Each row is a point on a landscape with many valleys, with its height.
A ball rolls from a point to the lowest of its 3 nearest points, and stops where none of them is lower. Distance is the straight distance between rows; heights are no part of it.
Z822: [-16   3 -26 -20  31  36  12   8  17  20  -5  10   7 -13  11  15  30 -13
  27   4   8   0 -10]  (h 3.98)
Z788: [ -8  38 -51 -28   5  -9  34  -9 -39   1 -20  42  21  -3   6  48   4  24
  -1  24 -40  -6   4]  (h 2.22)
Z337: [-62   4   6  11  16 -39 -21  49   3 -36 -47 -44   7 -24  18  38  -8  47
 -29  34  26  30  17]  (h 3.69)
Z52: [  2  27 -31   8  48 -15 -30 -21 -21 -14   0   3   7 -74 -14 -11  42  18
  52   8 -19   2  -4]  (h 1.43)
Z908: [ 40 -28  17   9   0 -13 -24 -55  19  19   4 -25  38  35  10  27 -34  13
  26  45  23  48 -23]  (h 1.77)
Z856: [-36  29 -19 -23  -4 -19   7  17 -46 -14  -6  42  21 -18 -28  23   2  26
 -30  -2 -35 -32  11]  (h 2.53)
Z318: [-12   4   2  19   9  51 -21 -10  18   6   4   7  17 -42   6 -25  51 -24
  30 -18  -3  -1 -42]  (h 5.23)
Z787: [ 38  30 -51  18 -10 -20 -15 -75 -29  49  11  16 -51 -30 -10  18  72 -22
  35  18 -18  -8  -4]  (h 3.52)
Z483: [-23   4  25 -20  -6  17  -2  10  -9  -2  -1  24  -3 -20  -9 -25   4  -2
 -26 -43  -3 -18 -13]  (h 4.66)
Z478: [ -8   3 -14 -41 -49  11  39  55 -27  -4  -1  35  14  35 -15   2 -34  39
 -31  21 -28 -46  20]  (h 2.06)
Z300: [ 14  19  26  40  10 -37 -40 -53   5  -5  11 -17  -4  -7  -7  -4 -29 -10
 -20   2   5  26 -11]  (h 4.29)
Z440: [ 23 -18  40   0  -3   2 -28  35   3  -6 -11 -50  19  43 -51  -5 -74   6
   9   7  20 -11  19]  (h 2.62)
Z925: [ 61 -41 -15  29 -28 -26 -47 -69  29  12  25  22  54 -12  12 -10 -28  20
  40  21  63  70 -82]  (h 2.96)
Z165: [ -3   9  -5 -32 -15  19  15  12  42  34 -24 -37  -7  90  -5  16 -52  26
   1  17  12  -1  46]  (h 2.48)
Z898: [  5 -33  25  -8 -32  39  19  39  -2  19  36  13 -28 -13   3 -57  24 -56
   2 -47  -4 -40 -22]  (h 3.07)
Z552: [ 12 -35  36  -4 -57  36  17  61  -2   6  14 -31 -18  31 -14 -36 -43 -53
 -27 -32  32 -27  45]  (h 2.59)
Z792: [ 14 -12  19 -28 -27  21  15   4  29  30   5 -30 -22  83  -1  -5 -46 -18
  -9  -4  18  14  67]  (h 2.47)
Z596: [  7  23 -11  43   3 -67 -45 -75  -9  -8   4 -13 -16 -26 -10  29  24 -12
 -16  27  -9  64 -33]  (h 2.74)
Z366: [ -6  23 -46 -40 -21 -16  35  24  -5  13 -26  20 -10  63  10  29 -28  27
 -18  32 -52 -12  52]  (h 1.31)
Z238: [-10  19  33  34   3  -7 -24 -27  24  37  22  -2   6   2  -1   3  -5 -35
 -14  -5   2   8 -12]  (h 6.51)
Z648: [ 31 -29  43  27 -35  27  27  14   4  -4  44  -5 -24  18  21 -68 -17 -51
 -12 -47  48  21  47]  (h 2.68)
Z679: [ 12 -13   6 -10 -23  21  11   0 -30   5  51  43 -22 -34   4 -49  22 -16
   8 -43 -30 -65  -6]  (h 3.49)
Z106: [-26  33  -9   8   6 -17  -6  20  -9  -9 -12  -7  17  19   1  16   5   4
 -46  18 -20   1  11]  (h 3.36)
Z563: [-16   5 -30 -43 -10  46  36  55  -5   8 -42  15   6  22  -6   2   9  38
   2  26 -39 -19 -22]  (h 2.61)
Z154: [ 15   8 -16  36 -23 -41 -14 -85 -15  22  24  30 -38  -1   3  28  53 -33
   6  26   0  26 -28]  (h 3.58)
Z906: [ -7  24 -33   1  36  -4 -38 -38 -16   5  11  25  -4 -35  16  -8  51 -32
  24  -6 -14   7 -24]  (h 1.85)
Z967: [ 25   9  11   5 -13  25  42  44 -53 -18   3  85 -16 -48   3  -1 -14  23
 -24 -31 -36 -78   6]  (h 4.50)
Z54: [-20  13 -18 -31   2  -3  -1  29   8  19  -9  14  -8  19  23  31  -1  10
 -23  21 -26   1  16]  (h 2.46)
Z902: [-47 -14   7  -4  41  -4  -5  27  16 -22 -27 -10  22 -65   4  11  41  14
  26  -8  20  34 -36]  (h 2.36)
Z909: [-20 -39 -32 -34 -68  45  47 103 -29 -20 -31  -3 -20  36 -25 -30 -11  35
 -27  -7 -29 -48   4]  (h 1.74)
Z655: [-36  24  12   3  -6 -10   2  18 -18   3  -6 -14  11  46  -7 -12 -15   9
 -41 -14 -31 -20  33]  (h 2.98)
Z919: [ -9   4   6  16 -16  -4   3  -5 -41  -2  42  38  -3 -40 -22 -17  34  -9
   3 -24 -21 -41  -7]  (h 4.02)
Z913: [  7   8  30   2 -23  -6  20  44   1  -1  12 -38 -14  56 -20 -30 -43 -37
 -42 -16  22 -37  51]  (h 2.54)
Z466: [-34  21 -49 -27  58 -45  18  -4   0 -19 -63 -21   2 -37   3  40  11   4
  15  38 -18  43  14]  (h 2.03)
Z837: [ 38  13   8  15  28  -8  49 -33 -40  -1  55  64 -31 -31   3  21  16  23
  39 -12 -28 -48  25]  (h 2.88)
Z650: [-27  -7  -5 -25 -50  28  22  79  -7 -23 -30 -19  -9  36 -19 -35 -22   2
 -37 -13 -25 -57  26]  (h 2.16)
Z328: [-13  28 -29  20  38 -38 -10 -34  -7   0 -22 -19  15 -13  12  38  26 -16
  -7  27  -8  58   1]  (h 2.19)
Z821: [ 35 -28   3 -47 -19 -51  84 -25 -38   6  66  36 -68  47 -12  11  17   9
 -15 -24  11 -14  59]  (h 1.29)
Z39: [ 17   3  35  -6 -26 -32  30   7 -27 -21  51  19 -33  11 -22 -52 -13 -20
 -40 -45 -23 -36  60]  (h 3.27)
Z903: [ 24 -27  25  11  32   4 -27 -12  40  17 -27 -62  43 -17  29  51 -17  32
  38  46  30  48 -21]  (h 2.02)
Z849: [ -7  42 -40  22  41 -18 -22 -55   4  11  -9   9 -10 -28 -12  17  63 -26
  32  28  -6  37 -14]  (h 2.15)
Z847: [-20 -47  13  16 -25  41  -8  34  -9  -5  14  10   0 -13 -17 -39  31 -31
 -13 -50  -5 -30 -42]  (h 3.86)
Z76: [-37   2   0 -27  26  15   4  42  25 -17 -36 -25  12   7  29  31   8  20
   1  21 -12  26 -16]  (h 3.15)
Z767: [ 18  -7   3   4  -7   4  24 -38   9  32  46   9 -37  19  36 -21  21 -37
  17 -12   0  -2   3]  (h 6.37)
Z383: [ 28 -27  42  12  -1 -29 -51 -37   6 -13   0 -28  47 -28   6  15 -43  41
  17  12  53  50 -27]  (h 2.05)
Z879: [ 23 -15  15  -2 -17 -19  37 -31 -13  16  51  11 -46  34  21 -61  14 -50
  -1 -35  34   0  48]  (h 1.16)
Z34: [-13  10 -11 -20   8  43  13  36 -17  -2 -11  35   3  -1   6   7  -4   8
   1  -6 -40 -35 -10]  (h 5.61)
Z929: [ 19  10   9  52  10 -47 -45 -57   9   2 -13 -19  29 -17  13  13  -4  11
  16  20  26  63 -30]  (h 2.56)
Z122: [  9  11 -33 -25 -26  29  59  16 -52 -39 -36  64 -11  20  20  18 -36  45
 -16  54 -35 -56  34]  (h 2.63)
Z502: [ -8  20   3  46 -19 -47 -28 -78 -18   2  50  20 -27 -27  -5 -17   7 -30
 -18  -7  -3  13 -26]  (h 3.64)
Z515: [ 36 -13  17  50 -32 -16 -33 -52  11   7  43  12  -6   5   7 -53 -30 -32
  -1 -24  38  24  -5]  (h 0.60)
Z985: [ -2  31 -29   7  58  -2 -10 -21 -36  -6 -15  34  11 -67 -20  19  25   5
  31   2 -28   5 -20]  (h 1.50)
Z897: [ 11   4 -31  44  25  -7 -69 -34  22 -30  12   9   8 -84  10 -23  60 -21
  37   0  41  22 -60]  (h 2.21)
Z486: [ 32 -41  38   7 -15  28 -25  -8  34   0  14 -19  26  25  -8 -27 -49  -9
  -3 -11  27  23  10]  (h 1.75)
Z119: [-37 -15  29  12  22  -1 -36  41  40 -44 -50 -38   1 -51  35  52 -13  25
  39  32  50  30  -8]  (h 3.35)
Z27: [-19 -28  13 -17  -8  25   7  72  41 -35 -27 -26   0 -22  20  32   2  17
  17   6  15  16 -41]  (h 3.25)
Z775: [-11   5   0 -20 -45 -38  28  23 -33  10   4  26 -37  33   0  -3 -10  -1
 -49 -10 -39 -36  59]  (h 3.26)
Z545: [ -3   5   5  -6 -16   7  15  44  18  -7 -29 -53  19  61 -39 -26 -47   0
 -43  15   2 -42  34]  (h 2.44)
Z932: [ 24 -15 -27  46   1  -1 -29 -87  31  51 -15 -11 -16   1  22   3  44 -29
  31  33  39  31 -29]  (h 6.27)
Z548: [ -3   3  21  18   3 -33 -19 -32   4   7 -18 -36  10  30 -10  42 -20  13
 -16  27 -11  29 -14]  (h 2.60)
Z83: [ 41 -25  16  41 -25  27 -40 -37  44   8  25   2  32  -8 -24 -60 -31 -17
   9 -20  34  26 -55]  (h 4.30)
Z731: [-39  17  -7  -3  39 -23 -20  33 -14 -34 -21  22  13 -46 -16  25  16  16
   7 -20 -11  25 -16]  (h 1.87)
Z145: [-19  16 -28 -16  60  -6  12 -26  14  12 -34 -27  10   7  16  39  20  -4
  -4  36  -3  62 -18]  (h 2.10)
Z624: [ -1 -11  29   3  12  -2 -19  39  13   0 -27 -65   9  78 -35   4 -68  29
  10  15  13 -36  13]  (h 2.55)
Z595: [ 13 -11 -14  17  16  41 -19 -44  48  52  14 -20  33   4  29 -24  43 -31
  35  -3  39  -9 -32]  (h 6.20)
Z780: [-39  19 -15  -8  21  -6   7  66 -21 -38 -46 -13  15  -3 -33  17   0  72
 -22  12 -11 -27   1]  (h 4.62)
Z287: [  7  28 -61 -23  49  -7  29  -4 -34   6 -42  23  34 -44  -5  37  30   0
  29  12 -45  13  -2]  (h 1.79)
Z654: [-15 -31  -3 -33 -22  65   6  80  31 -11   0 -23 -10  25   1 -13 -20 -15
 -14 -27 -24  -3 -28]  (h 3.74)
Z798: [ 34  -8  38 -14 -25  35 -21   3  25  13   0 -28   1  68 -28 -12 -73  -7
   9   1  34  -2  49]  (h 2.45)
Z179: [-36  33 -17  12  13 -54 -14 -24 -17 -10 -16  -5  -4 -25   1   9  16  12
 -32   6 -30  33  -5]  (h 2.23)
Z469: [ 18   5  15  -6 -26  14  19   0  14  24  12 -11 -10  37   9 -16 -21 -22
 -31 -19  10 -13  36]  (h 1.68)
Z966: [  2  -2 -26  -4  62  37 -25   5  40  -1 -28 -36  28 -41  37  -1  54 -11
  49   4  30  22 -35]  (h 2.67)
Z503: [ 20  30 -32  -3  24  12 -14 -50 -30  22  13  34 -25 -34   2 -11  42   5
  46   9 -19 -38  16]  (h 1.69)
Z355: [-25  -7  32   9   2  18 -12  23  25 -33 -13 -41  39 -23 -11   7 -16   0
 -18  -9  12  14 -22]  (h 3.24)
Z926: [-31  39   0   5  -3 -45   8  58 -19 -20 -43 -22   0  39 -40  -9 -12  12
 -47  24  -8 -47  23]  (h 3.32)
Z308: [-20  15 -19  -8  -2  24  14  40 -48 -18 -27  59  13 -31 -19  35  -3  37
  10 -10 -40 -32   1]  (h 3.70)
Z720: [ 23 -11   8 -28  -6  -1  66  -3 -12   6  44  59 -28  -3  14 -10  -4  12
   1 -29 -21 -52  23]  (h 1.17)
Z378: [ 11 -28  33  -9  16  -7 -30  18  23  -6 -30 -61  23  33   9  31 -62  41
  43  26  22  40  -8]  (h 1.84)
Z455: [ 17  15 -33 -14  11 -35  21 -52  -4   8  27  16 -30  17   5  56  16  -9
 -15  21  -4   3  12]  (h 3.77)
Z403: [-25  19 -22  38  34 -21 -59 -50   1 -26  13   5  15 -45   6 -10  43   2
   2 -22   6  30 -43]  (h 2.18)
Z53: [  0  -9  13 -47  -9  41  61  41   5  10  23  18 -17  15  11 -42   6 -28
 -12 -23 -21 -56  41]  (h 2.52)
Z377: [ 27 -31   6 -32 -26 -10  83 -15   4  13  49  -6 -50  63  26 -28  20 -35
   3 -38  43  20  77]  (h 1.15)
Z862: [ 18 -26  52   3   1  15 -25 -10  32  -9   4 -37  35  -9   5  11 -52  20
  16  13  41  30 -28]  (h 1.57)
Z48: [-38 -29  12 -15 -27  29  -2  77   9 -33 -35 -19  11  -6 -14   7  -2  24
 -27 -26 -15 -19 -15]  (h 3.22)
Z959: [ 36   0  29 -19  12  -9  30 -16 -43 -22  69  56 -41 -17  -3 -42  16  19
   1 -47  -8 -67  22]  (h 2.37)
Z978: [ -5 -27  13  38  18   0 -58 -10  60  -6   0 -14  33 -43  12   3  22   6
  25 -17  28  39 -60]  (h 2.42)
Z917: [  8 -22  16  11   2  36   0 -45  38  47  10 -10  19  12  31   1  -8 -36
   1  12  22  39 -27]  (h 6.28)

Where does a ball stop that starts at each point below?
Z308 | Z52
Z145 | Z52
Z856 | Z52
Z106 | Z52
Z483 | Z720

Call two points neighbours if one is among the 3 nearest of the other. Go from one point of each pair to the other, from neighbour to neighbour, staying as low as possible. Name the highest point that can't be avoided.
Z377, Z720 | Z821
Z909, Z366 | Z478
Z862, Z469 | Z792
